Points on a hilly landscape, in no order, each with its height.
From any point a ball takes the steepest step (drop divided by distance) to one of its 2 nearest points. It stops when none of these is lower. Distance is the straight distance between rows; heights are no part of it.
Q563 (h 630): [108  96  75 118 127 130 114 130  85  59 125 106 107 115  92 124 157 179
 100 164 118  73 132  92]
Q217 (h 488): [129  84 123 123 139 164 147  72 143 176 119  68 142 128 133 137 105 146
 156 130 111 132 173 145]
Q724 (h 410): [128  96 122 176 110 143 145 151 134 156 114 100 137 163 105 105 158  94
 157 100 121 108 163  83]
Q838 (h 244): [139  94 191 226 112  95 155 140 116 159 176 122 151 102 141 155  79 162
 183 124 168 117 101 130]
Q999 (h 608): [117 106  81 116 141 116 118  99 117  79 160  82 111 127  74 118 146 205
 126 149 118  62 107 105]
Q938 (h 610): [130 107 162 128 115 151 158 153 162 185 111 137 160 160 130 130 125  81
 146 104 159 157 167  94]
Q121 (h 141): [130 105  95 168 118 144 113 102 133 168 118  91 133 135 172 104 129  94
 177  95  98 136 147 144]
Q577 (h 478): [129  45 124 145 125 147 148 119 118 150 106  88 148 134 133 134 125 139
 154 120 134 124 177 105]
Q368 (h 468): [126  31 133 148 110 154 145 156 113 164  70 102 159 120 150 119 143  88
 140 104 122 147 185  87]
Q228 (h 448): [ 70  98 107  67 144 177 128  73 120 117 112 111  59 152 103 113 181 132
 129 152 121  80 152 122]
Q209 (h 593): [122  91 144 150 146 146 163  91 124 114 140 116 108 108 101 128 130 154
 165 176 126 116 148 132]
Q579 (h 225): [120  85  59 111 129 148 109  81 117 117 127  68 115 134 145 103 149 150
 140 123 105  94 146 116]
Q770 (h 643): [120  81 104  81 134 134 125 120  98  55 109 137 111  94 114 140 136 171
  90 185 130 110 137 128]
Q591 (h 500): [127 131 126 124 148 164 149  67 163 203 114  85 143 134 165 157  85 154
 160 118 129 153 158 171]
Q652 (h 714): [ 96 144 144  59 144 148 125 149 131 146 119 139 104 178  70 157 137 115
  72 129 143 117 141 101]
Q853 (h 662): [110  95 116  59 164 142 142  79 159 102 145 130 122 123 123 156 104 211
 118 175 150 123 137 150]
Q618 (h 442): [162 199 147 172 123  90 113 145 127 134 173 122 179 101 131 140  68 124
 109 109 122 159  70 131]
Q3 (h 502): [124 143 171  76 135 160 122 143  85 101  85 138 118  99  70 148 100 104
  39 164 106 124 131 127]
Q138 (h 412): [119 106 201 213  90 135 185 156 133 173 113 186 132 113 190 147 112 115
 178 138 144 151 136 159]
Q992 (h 323): [158  74 158 204 133 129 155  98 117 175 134  53 150 140  84 119 124 155
 187 111 115  94 163 103]
Q735 (h 561): [120 175 124  97 140 139 120  96 157 131 134 163  86 163 138 121 144 104
 146 123 132 139 127 171]
Q382 (h 273): [131 207 102 114 137 107 103 131 168 152 178 144 117 197  99 120 128  95
 131  82 139 123  98 120]
Q477 (h 457): [141 200 131 125 133  97 106 183 147 104 131 206 123 145 126 100 171  62
 108 113 127 152  90 139]
Q575 (h 523): [139 118  71 112 114  98 104 161 143 133 145  86 179 180 116 142 125 174
 102  84 150  96 121  68]
Q490 (h 338): [130 133  92 136 118 161  96 102  83 107 110  72 108 102 112  83 150  93
 115 121  61 102 131 116]
Q859 (h 350): [127 114 138 103 124 148 132 129  91  55  75 185  76  99 120 114 179 101
 120 188 121 127 150 170]
Q760 (h 571): [110 129 133 136 146 139 141  87 123  84 146 161  75 124  94 123 146 140
 152 177 124 105 119 161]
Q294 (h 353): [149 186 112 143 127  97 116 170 146 130 171 141 152 171  91 128 122 113
 112 101 145 127  83  89]
Q381 (h 329): [134 108 144 128 109 122 141 169 100  66  86 193 112  92 139 119 163 101
 124 168 136 153 146 138]
Q560 (h 401): [148 156 145 133 110  82 126 180 111  95 166 155 162 127  95 134 103 123
  98 126 162 129  84  74]
Q882 (h 413): [120 131  78 117 123 124  90 177  87  78  83 136 131 105 132 104 170  97
  81 133 106 129 122  91]
Q966 (h 295): [143 196 169 113 137 127 120 159 135 169 143 111 155 154  59 131  96  97
  74  94 118 134 114  93]
Q984 (h 616): [130 132  97  97 131 141 119 127 127 114 125 101 131 133  99 136 121 148
  86 128 119 113 136 105]
Q701 (h 490): [135 190 158  96 141 112 122 134 131 110 128 167 135 115 135 145  97 116
  92 148 140 173 109 169]
Q271 (h 503): [145 175 179 101 126 140 135 141 130 147 130 132 168  99 127 143  66 112
  87 126 134 169 118 129]
Q304 (h 512): [129 122 179  70 124 158 145 128 113 123 118 131 138 113  80 155  92 135
  62 151 139 118 149 103]
Q165 (h 450): [125  82 108 161 109 138 124 177  99 134  85  98 147 120 124 108 154  87
 115 114 110 125 157  65]
Q858 (h 456): [146 157 163 139 126  83 122 190 129 164  86 164 143  67 241 140 145 125
 127 116 132 198 111 169]
Q464 (h 565): [126 144  88  92 135 111 111 116 161 143 153  84 144 186  82 144 124 191
 100 103 138  72 128  78]
Q947 (h 380): [137 136  94 164 113 124 102 153  88  85 123 116 123 108 103 102 148  88
 112 131  90 115 116 101]
Q404 (h 404): [135 129 104 136 130 112 121 106 124 112 139 125 134  95 169 154  93 175
 134 149 127 148 121 171]
Q305 (h 509): [141 166 176 146 114 108 140 176 133 121 133 187 146 119 123 122 124  78
 121 131 148 167 110 119]
Q805 (h 584): [139  87 108 151 137  89 130 117 126 106 174  82 140 141  89 127 131 203
 149 137 137  78 121  95]
Q630 (h 560): [129  92 113 182 129 115 138 108 133 118 166  90 110 153  81 100 164 164
 186 134 124  63 127  98]
Q71 (h 469): [119 140 103  45 135 127 106 134 120  74  92 180  92 140 132 134 156 134
  95 155 151 134 126 154]
Q522 (h 447): [145  92 147 130 112 128 131 144 119 147 116 104 175  97 160 138  94 121
 119 110 131 160 142 110]
Q631 (h 529): [131 137 134 139 119 126 145 152 137 110 137 177 111 147  99 121 147  97
 133 143 146 129 127 114]
Q383 (h 501): [ 83  84  88 111 135 149 137  94 129  94 131 128  75 149 112 102 192 153
 158 162 138  75 143 109]
Q781 (h 511): [134 152 193  48 130 160 145 115 144 149 118 150 148 113 124 157  68 137
  75 146 152 156 145 138]
Q388 (h 623): [128 128 165 136 124 153 158 153 148 176  77 144 151 120 161 112 136  63
 137 112 120 184 168 135]
Q406 (h 603): [135  98 139 123 133 164 150 105 100 117 115  96 126 107  83 138 121 140
 113 156 105 116 156 115]
Q625 (h 423): [170 185 176 145 117  94 123 147 119 128 182 121 172 116  78 147  71 137
  98 112 142 124  82  95]
Q475 (h 425): [130 111 162  93 121 126 148 140 113  86 120 167 131  95 137 148 107 144
 109 167 165 155 132 127]
Q818 (h 316): [139 140 123 154 137 116 138  94 160 155 177 110 136 155 109 139 110 159
 166 119 151 121 122 136]
Q241 (h 491): [143 201 170 148 131  84 121 187 133 106 120 204 148  94 157 118 143  79
 111 131 130 181  87 152]
Q408 (h 434): [138 139 168  53 104 113 126 158 118  98 125 168 168  84 150 147  80 139
  74 139 169 148 118 109]
Q412 (h 677): [106 148  82 144 111 126  96  92 113  97 167 103  79 162 109  73 186 124
 132 116 120  64  96 109]
Q488 (h 441): [142 108 162  86 105 112 127 153 126 136 120 138 182  81 185 155  61 152
 105 120 159 157 125 110]
Q179 (h 263): [134 193 124 163 132 113 141 100 181 156 186 153 114 175 130 130 116 126
 181 115 154 132 103 164]
Q514 (h 642): [120 137  78 128 129 120 115 103 134  96 168 129 100 159 114 105 156 131
 155 128 138  97 110 118]
Q79 (h 343): [138 197 114  92 158 118  82 165 131 119  94 135 144 119 163  80 176  55
  86  96  77 163 115 140]
Q779 (h 489): [127 137 142  52 145 142 118 143 100  86  92 172 114 119 103 148 125 117
  64 164 133 136 128 146]
Q171 (h 251): [143 207 135 116 152 131 106 142 152 173 134 107 158 159 107 114 105  72
 106  79  95 162 111 121]
Q112 (h 492): [144  70  69 120 120 110  98 146 132 145 125  81 174 147 151 138 117 155
 121  85 131 126 140  90]
Q486 (h 537): [121 185 141 112 123 154 132  80 151 139 100 158  73 135 173 109 162 107
 168 126 119 146 138 214]
Q821 (h 548): [122 112 139 152 129 130 145 139 102  67 140 166  98 118  83 124 153 121
 134 180 130 107 123 126]
Q658 (h 283): [105 118  95 109 126 174 106  45  93 116 127  53  90 122 109  85 150 137
 121 131  78  82 132 125]
Q721 (h 278): [137  96 179 204 124 125 160 107 106 149 148  90 146  87 119 154  84 163
 165 148 129 123 132 136]
Q95 (h 455): [127 101 143 153 117 100 137 143 117 140 101 151 112  96 232 170 101 185
 147 148 154 169 119 180]
Q617 (h 358): [130  67 198 214  97 135 182 154 136 180 133 157 148 124 141 130 113  97
 188 110 159 126 154 123]
Q462 (h 644): [112 144  55  69 131 141  96 110 134 113 136 105 107 163 121 122 145 143
  97 112 121 100 129 108]
Q718 (h 651): [105  78 128  73 159 156 146  96 124  81 133 120 111 104  85 147 130 199
 109 197 134  98 135 132]
Q221 (h 437): [117 129 179 160 110 127 164 136 129 154 115 169 121 108 190 158 103 151
 167 160 166 163 133 168]
Q72 (h 388): [ 99 103 102  83 129 163 119 106  95  75  82 138  71 130 121 108 176 116
 113 161 122 108 151 136]
Q564 (h 440): [122 129  70  60 124 126  94 156 109  74  88 143 129 131 148 122 150 127
  78 134 127 138 132 112]
Q300 (h 699): [ 91 135 147  55 161 153 125 108 133 129 132 156  71 162  71 160 140 120
  98 154 130 106 132 154]
Q655 (h 433): [127 115 159 101 109  94 137 169 114 106  92 180 141  81 196 144 124 134
 121 143 161 183 130 145]
Q916 (h 597): [125 109 143 115 137 141 166 120 174 172 142 128 136 184 114 140 124 125
 157 117 182 128 160 107]
Q101 (h 175): [137 179  89  96 138 128  93 155 146 151 128  99 165 153 112 116 119 103
  81  77 102 134 114  94]
Q27 (h 467): [139 228 173 144 124 101 121 150 127 133 147 165 159 102 155 161  77 133
 109 141 147 176  67 158]
Q336 (h 679): [103 129 117  42 168 150 130  67 151 118 139 136  87 148 101 152 119 170
 113 153 127 115 124 165]
Q922 (h 258): [123  79 127 211 101 126 148 138 121 130 101 153 111  92 178 107 147 100
 175 124  81 137 149 165]
Q771 (h 382): [130 165 109 115 147 135 126  66 142 126 158 107 115 116 125 147  88 167
 136 146 113 129 111 175]
Q538 (h 300): [128  90 125 179  93 122 146 154 114  82 106 188 104  98 161  99 172  99
 159 146 105 126 144 151]
Q765 (h 470): [140 149 125 156 120  80 117 170 117 146 100 151 116  82 249 155 129 171
 144 134 121 180  90 192]
Q763 (h 174): [138 206 130 162 127 108 126 134 165 137 174 179 118 165 108 114 132  83
 146 107 129 136  89 147]
Q978 (h 444): [130 135 151 137 117  98 139 169 151 143  92 178 139 113 205 132 153 115
 148 123 148 188 135 168]
Q374 (h 352): [124 154 118 103 157 125 128  73 153 130 184 102 112 154  84 140 113 168
 139 129 124  97 109 142]
Q535 (h 319): [135 195 186 118 145 129 124 137 124 150 164 128 114 144  40 154  92 101
  83 125 112 126 100 132]
Q576 (h 361): [139 114 148 180 123 140 153 123 116 162 116  68 125 151  59 116 157 123
 154 120 109  76 167  81]
Q921 (h 200): [128 106 116 220 102 137 124 112 124 159 111 115 123 103 186  86 147  79
 177  86  63 128 135 167]
Q850 (h 294): [136  85 183 218 103  99 148 171 134 183 155 159 165 114 164 146  94 116
 179  89 166 140 104 118]
Q365 (h 481): [146  74  86 160 121 111 101 149 117 155 113  76 172 120 146 118 126 105
 138  71  98 137 129 103]
Q901 (h 582): [115 136 142 106 135 137 159 114 169 142 128 177 108 166 144 142 139 124
 161 139 167 151 153 147]
Q77 (h 269): [141 198  92  88 154 107  82 158 137 118 128 123 169 131 144 104 127  86
  63  95  83 152  93 117]
Q876 (h 605): [120 134  72 115 133 105 118 114 155 125 180 105 122 188 105 126 150 170
 143 105 157  80 111  99]
Q49 (h 416): [127  87 118  93 125 107 126 128 120  86 123 141 141  92 174 158  97 186
 111 157 156 151 137 148]
Q146 (h 458): [138  86 116 174 131 116 112 125 129 167 114  98 155 106 189 150  88 141
 143  92 126 157 130 141]
Q680 (h 181): [127  69  61 152 123 134 107  93 132 152 127  73 129 155 169 100 143 126
 181  86 120 109 149 115]
Q885 (h 534): [ 99  75 115 169 123 147 152 113 116  99 137 113  85 132  84  92 198 152
 176 164 121  57 146 104]
Q600 (h 517): [112 158 135 110 137 165 149  67 169 183 110 122  97 145 172 132 127 127
 181 127 130 154 160 194]
Q55 (h 299): [149 101 153 202 132 133 150  84 137 184 154  63 158 120 110 145  97 161
 185 118 118 116 139 144]
Q205 (h 690): [ 86 151  81  94 129 159  92  81 123 131 137  97  73 172 110  94 170 119
 110 105 121  78 115 116]
Q641 (h 471): [149  54 102 210 135 104  93 144 106 164 120  83 158  95 168 131  94 125
 145  60 102 138 109 122]
Q683 (h 402): [141 204 129 147 148 109  92 178 135 125 129 152 142 130 131  74 174  38
 100  98  78 144  94 120]

For each start below, name the point where the ball stops.
Q876 -> Q763
Q406 -> Q101
Q336 -> Q121
Q388 -> Q763
Q701 -> Q763
Q938 -> Q838
Q217 -> Q838
Q765 -> Q838
Q3 -> Q121
Q383 -> Q121
Q522 -> Q763

Call two points neighbours if one is among the 2 nearest of the other. Go from one point of each pair to the other, from neighbour to neighbour, staying as low as possible. Name the highest point that can't be avoided.
Q763 and Q121 -> Q304
Q763 and Q838 -> Q765
Q763 and Q101 -> Q625

For each start below, name every point that the ball comes to, in order.
Q781 -> Q271, Q701, Q27, Q618, Q625, Q560, Q294, Q382, Q763
Q858 -> Q978, Q655, Q475, Q49, Q404, Q771, Q374, Q818, Q179, Q763
Q205 -> Q462, Q984, Q406, Q209, Q760, Q821, Q631, Q305, Q241, Q477, Q683, Q79, Q77, Q101
Q630 -> Q885, Q383, Q228, Q72, Q859, Q381, Q538, Q922, Q921, Q121
